Each row is a point on a landscape with many valleys, with its height.
From any point a ball rolls to the lowest of the 5 points nearest to it. It stops when none of these is lower. Distance is the straight distance between rows; heights are no part of it.
Q_626: [  3  -9  11 -21   0   4   4  14   1  -5  -2 -18  -8  -4  -9 -17   3  -8
  -3 -11  11  -3]  h=2.21
Q_733: [ -7  -7  10   1   1  10  -9   7  -3 -12   3  16 -14  14  -4   2   6 -10
  -2   3 -14   3]  h=4.85
Q_738: [  3  10  21  20 -12  -3  -4   8  -1  -6   2  31  13  20  11  22  -4  -9
 -16  -4 -39  25]  h=4.08
Q_928: [ 21  -1 -19 -18   7  10 -12 -16   1 -22 -25  12   3  -2   8   5   4   5
  10  17 -17   6]  h=3.44
Q_214: [-16   0  21  37 -19 -10   7  12  11  19  34 -10  11   5 -10   9  -9  -7
 -12 -27   1  13]  h=6.38
Q_600: [-11   1  23   6   4  10   5  23  -6  -1  11  -4 -18  -2  -2   4   8  -6
 -14 -15 -11  10]  h=5.08
Q_667: [  7  10  -4   9   0   3  -4 -13   0 -10  -2  24   9   5  10  19   6   8
   0  12 -16   9]  h=4.06
Q_48: [-11  18  -4  25   3 -18   6  -6   3  28  20  10   7   7   8  10 -11   7
  -2  11  -3   6]  h=3.83
Q_389: [ 14  -5  13 -26   2  13  -1   1   3 -17 -21  12 -10 -11  11 -14  19 -18
   9 -10 -16   4]  h=2.95
Q_637: [-10  -1 -17   0  -6   3   1  -4   1  12   0 -25  -1  -1 -11  -3 -17  19
   8  20  31 -12]  h=2.04
Q_232: [ -5  14 -22  11   5 -13   4 -15   1   9  -4   3   1   9  19  12  -3   3
   7  21   2   3]  h=4.91
Q_967: [ 22  -6  12 -24  -5   7  -5   4   7 -12 -13   9 -14 -21   9 -16  26 -18
   3 -15 -17   9]  h=2.80
Q_507: [-20   3  18  13  -6   1   5  13   6   6  11  12  -4   7   0   7   1  -9
 -14 -19  -8  15]  h=5.26
Q_548: [ 12  -7  -1 -11   4   9  -6  -1   0 -15 -10   6  -5   4 -10   3   4   2
  13   1  -2  -8]  h=3.53
Q_385: [ -3   6 -21   7   2   0  -6 -13   3  11   1  -5  -4  -4   2   5  -7   7
  12  29  15 -12]  h=1.16
Q_116: [-22   8 -21   6   3  -9   4  -6   6  15   2 -13   4   2   9   0 -15  20
   9  24  24 -11]  h=3.23
Q_578: [-27   7 -10  27 -11 -15  13   0  16  21  22 -13  13   2   2   3 -12   7
   1   5  22 -18]  h=4.16
Q_352: [-6  8 -3 16  0 -7 -3 -9  5  6 -3 -2  8  4  2 15 -5 -1 -5 11 -3 -3]  h=4.22
Q_284: [ 18  12 -15  -6   8  -7 -15 -16 -11 -12 -15  15   5   6  16   6   4   9
  11  22  -2   7]  h=4.10
Q_791: [ 7  5 -4 13  8  2 -4 -4  5 -2 -1 11 -3  5  4 12 -4  6  1  3 -3  8]  h=3.37
Q_391: [-30   5 -17  17 -11  -5   6   1  10  22   5 -15  11   3   1   2 -12  15
   9   5  25 -18]  h=3.48
Q_688: [ -4   7 -16   9  -1  -9   6  -2   2  13   6 -14   2   8   7   7   0  12
   8  18  15  -9]  h=4.19
Q_537: [ 16 -15  -4 -25  11   1   9 -18   1 -27 -19  -1 -12  -9  -4 -14   0  -3
   3  -5  -3  -9]  h=2.36
Q_915: [ -4  -4  12  24 -11  -7  -2   1   2  15  17   2  11   8  -6  13 -11  -7
 -12 -10 -10  12]  h=4.24
Q_617: [ -4 -27   4 -26   4   6  -6   4   0  -8  -9 -18  -1 -15 -17 -30  -6  -1
  -3  -8  19 -19]  h=0.81
Q_374: [  2 -13   6 -12  -1  11  -1  15  -1  -3   4 -21   1  -2 -14 -12   5   9
  -4  -3  11  -6]  h=2.61
Q_359: [ 19 -19 -13 -27  11  -4  -2 -31   0 -17 -16 -22   6 -17 -10 -17 -13   6
   4   6  17 -25]  h=2.34
Q_926: [  2   5  14  -1   0   4  -8   0  -8  -3  -3  28   0   1   2  19  -3   0
  -9  -5 -15  12]  h=3.60
Q_871: [-14   4 -15  16 -11  -3   5   0   3  20  12 -21  10   1   2   1  -4  11
   9   5  33 -11]  h=2.91
Q_836: [-21  13 -16  19  -3 -28   5 -15  14   0   6   7  14  16  11  10 -24   3
   7  25   8  -3]  h=6.66
Q_107: [-15  10  -5  21  -1 -15   5   1   2  14   8  -4  10   1   6  20  -1   2
  -2   7  10  -4]  h=0.59
Q_936: [ 12   8   1  -8   5   8  -3  -6 -17 -10 -11  14   5   4  -1   8   4   3
   9  11   0   5]  h=3.64
Q_382: [-21   5   5  23 -13  -7  -2   6   0  24  30 -15  15   0 -12  16  -4  -1
 -10  -8   3   4]  h=5.48
Q_765: [ 13   0  17 -19  -3  11   1  21  -8  -7 -15  -3 -14 -16   0  -6  20 -15
   7 -11  -4   9]  h=2.40
Q_289: [ 17 -17 -12 -24  14   7 -11 -24   2 -24 -26   3  -2  -6   1 -13  -6   0
   5   3  -7 -16]  h=2.58
Q_561: [-5 -7  0  4 -2 11 -5  2 -1  9  6 -9  7  2 -8 -2  4  7 -4  4 11 -4]  h=3.38
Q_8: [ -2  20  -1  26  -3 -11   0  -5   4  12  15  18   9  11   8  18 -11 -10
  -1  -4 -21  11]  h=4.04
Q_527: [ -5 -10  20  -9  -1   2   8  22   2  -2   8 -19 -15  -9 -13  -7  14  -3
   0 -20   9   0]  h=2.70
Q_993: [ -9   4  -1  19  -4 -11   6  -5   2  18  13  -2   4   7  -2  17   0   3
  -5  -2   7   2]  h=3.86
Q_136: [ 24 -10 -10 -25   8   4  -3 -17  -2 -33 -32  17   1  -9  10  -6   0  -2
  14   6 -12  -7]  h=3.11
Q_653: [  7   5   5  -8   3   9  -3  10  -6  -7 -13  31 -14   3  13   4  15  -8
   1   4 -27  21]  h=4.51
Q_432: [  8 -13  -3 -23   9   0  -1 -10  -1 -18 -11  -2  -7 -11  -4 -20  -1  -9
   4  -9  -1 -10]  h=2.11
Q_886: [  2  -3  19 -14   1  13   5   9  -7  -8   1   6 -12   5  -1   1  16 -10
   3  -7 -17   7]  h=3.74
Q_594: [ 16 -11 -10 -20   6   5  -6  -6  -2 -24 -19  -5   7   0 -12 -12   1   7
   1   3  11 -17]  h=3.45
Q_125: [  3   0  -1  -6   4   8  -1  -2  -9 -16  -3   7 -14   5   5   0   7  -5
   0   1  -8   4]  h=4.15
Q_937: [ 11  18 -14   3   3  -9  -3 -16  -4   0   5  23   3   1  19   9  -5   4
   1  11 -13   6]  h=4.21
Q_660: [-20  -3  22  16 -11   0  13  10  -1  18  21 -10  -2  13  -8  14  -3  -1
 -21 -17   5   5]  h=4.83
Q_148: [  9  -3   3 -20   3   9  -4   4  -5 -27 -28  29 -12   0  10   4  12 -11
   9  -1 -18  10]  h=3.46
Q_712: [-17  -5  27   8  -2   5  10  16   1   6  15 -15  -9   4 -19  -7   5  -5
 -17 -26   6   2]  h=3.71
Q_146: [ -2   8  14  26  -4  -6   0   5   9  12  23   5  16  12   3  13  -9 -15
 -18 -16 -19  24]  h=4.12
Q_80: [  8  -6  14 -22   3   9   2  20   2  -5 -10 -17 -16 -25  -5 -20  20 -12
  -4 -19  -3   1]  h=2.09
Q_202: [-16  -1   3  23 -10  -3   3  10   4  23  19 -21   9   6 -15   4  -2   6
  -7 -12  14  -1]  h=5.66
Q_745: [ -8  21  -2  25  -3 -13   2   3   1  16  18   8  15   3   1  10  -7   0
 -10   2 -13   4]  h=4.09
Q_84: [-11  -5  12  14  -5   2   3   4   2   9  19  -9   2   7 -11  10  -7   4
  -8  -8   7   9]  h=5.31
Q_15: [  0  10   8  16  -5   5   0 -11  -6   5   5  29   9   9  12  17  -6  -2
  -8   6 -21  12]  h=3.93
Q_128: [-22  14 -16  15   5 -16   7  -1   7  14  11  -6  -3  10   4  14 -11   5
  -2  17  17  -5]  h=4.75
Q_642: [ -7  14   3  33  -3 -15   7   8  10  17  20  -4  12  11  -2   9 -10  -7
  -7  -8   2   5]  h=4.47
Q_729: [  9 -12   1 -32  14  -2  -1  -7  -7 -15 -19  -6  -9 -11 -10 -29 -11  -2
   2  -4   5 -12]  h=2.06
Q_945: [  9 -31 -13 -22   6   1  -1 -19   3  -6 -14 -21   8 -16 -16 -26  -9   7
   3  -2  26 -24]  h=2.48
Q_366: [  4  -7   9 -15  -1  11   2  19  -6  -7  -3   1 -18 -10  -6  -6  10  -4
   2 -14  -2   9]  h=2.75
Q_910: [ -6  -7  -9   5  -4   5  -6  -1   1   1   7 -22  -1  -4 -12  -5   2  18
   5   8  28 -15]  h=1.45
Q_87: [ 15  -5 -11 -18  12   1  -3  -8  -5 -18 -18   8  -1   0   0  -4  -5   3
   4   4  -6  -3]  h=3.05
Q_762: [-12  26 -19  19   5 -18   5 -18   9   3   8  22   9  16  29  12 -20   6
  11  29  -8   7]  h=5.97
Q_49: [ -9  17 -22  12   9 -15   1 -20  -2   2  -6  16   2  14  30  12 -11   0
   8  26 -11  -1]  h=5.28
Q_215: [  2  -6  -6   4   1   3  -6   3  -5  -3  -2 -11   3  -2  -4  -5   4  13
   4   5   5  -1]  h=3.16
Q_628: [ 17 -10 -19 -15  12   3  -7  -9  -4  -7  -7 -17  11 -10 -12 -17  -5  13
  -3  13  32 -26]  h=1.20
Q_589: [-10 -13  18  -1  -9  11   5  21  -3   8   8  -5  -5   5 -12   3   2  -3
 -13 -20  -2   5]  h=4.14
Q_585: [-16   2  -2  31  -8 -10  -2   2   7  32  22 -16  11   3  -5  11  -6   7
  -4  -5  13  -3]  h=5.49
Q_973: [ 15  -4 -16 -16   8   2  -9 -14   2 -12 -11 -12   3  -5   0  -8  -5   9
   6  11  -2 -12]  h=3.15
Q_222: [ 21   3 -24 -16  11   2  -5 -24  -4 -11 -16  14   1   0   9  -7  -5  11
  19  19  -5  -5]  h=3.69
Q_496: [-14  25 -10  23  -2 -15   2   1  14  16  21  13   9   9  17  13 -13  -2
   1   2 -13  13]  h=4.11
Q_511: [ -4  -1 -20   0   3  -1  -2   5  -4  11   2 -27   9   8  -3  -2  -2   8
   8  15  26 -10]  h=1.94
Q_752: [  8  -5  19 -16  -7  12   4  24  -3   6  -5 -13  -9 -16 -11 -24  18 -14
  -7 -31   2   3]  h=2.22
Q_213: [  4  -7  -2  -4   3   5   3   8  -2   1  -1  -5  -4   2 -11  -9   9   3
   7  -4   1   3]  h=3.34
Q_882: [  4  -3  19 -11  -8   6   2  22 -11  -1  -2   8 -16  -5   7  -7  20  -8
  -4 -19 -18   8]  h=3.35
Q_376: [  2  -9 -11  -5   3   4  -3   0   2  -4  -7 -25  11  -4 -16 -19  -3  10
   0   8  26 -22]  h=0.64
Q_750: [ 5  1  3  9 -5 10 -6 -8 -3  2 -2 10  1 16 -5 14  3  3 -6  1  5  8]  h=1.25
Q_543: [ 28  -4  12 -28   3   6  -2  -5  -4 -23 -27  21 -10 -16  18 -16  18 -15
  12  -6 -21   9]  h=3.66
Q_371: [ -1 -11   1 -23   9  -6   3   5   0 -13 -15 -17  -8 -21  -9 -24   3 -12
  -3 -17   1 -10]  h=1.83
Q_998: [ -5   4  22  -1 -11  -3   1  16  -8  -7   5  31  -1  10  12  14   5  -6
 -12  -5 -29  24]  h=4.13
Q_59: [ 18 -12  27 -13  -9  14   4  21  -8  -1  10 -19 -20 -34 -19 -30  17 -23
 -11 -32  -7   2]  h=2.50
Q_68: [  6   3 -15  -3   6   6  -3 -15   0   3  -6   4  -1  -2   1   1   1  11
  15  15   1 -11]  h=3.94
Q_325: [  8  -5  24 -16  -8  11   5  20 -10  -1  -6  22 -13  -8   8  -1  22  -7
  -1  -8 -24  13]  h=4.46

Call two points neighbours if one is among the 5 nearest of the other. Go from one point of each pair to the other, from neighbour to neighbour, staying as low as possible. Name the highest point that can't be avoided.
Q_107, Q_376 | Q_8
Q_376, Q_750 | Q_561
Q_385, Q_376 | Q_637

For each start below, name the point where the ball stops.
Q_125 | Q_617
Q_548 | Q_617
Q_222 | Q_617
Q_284 | Q_617
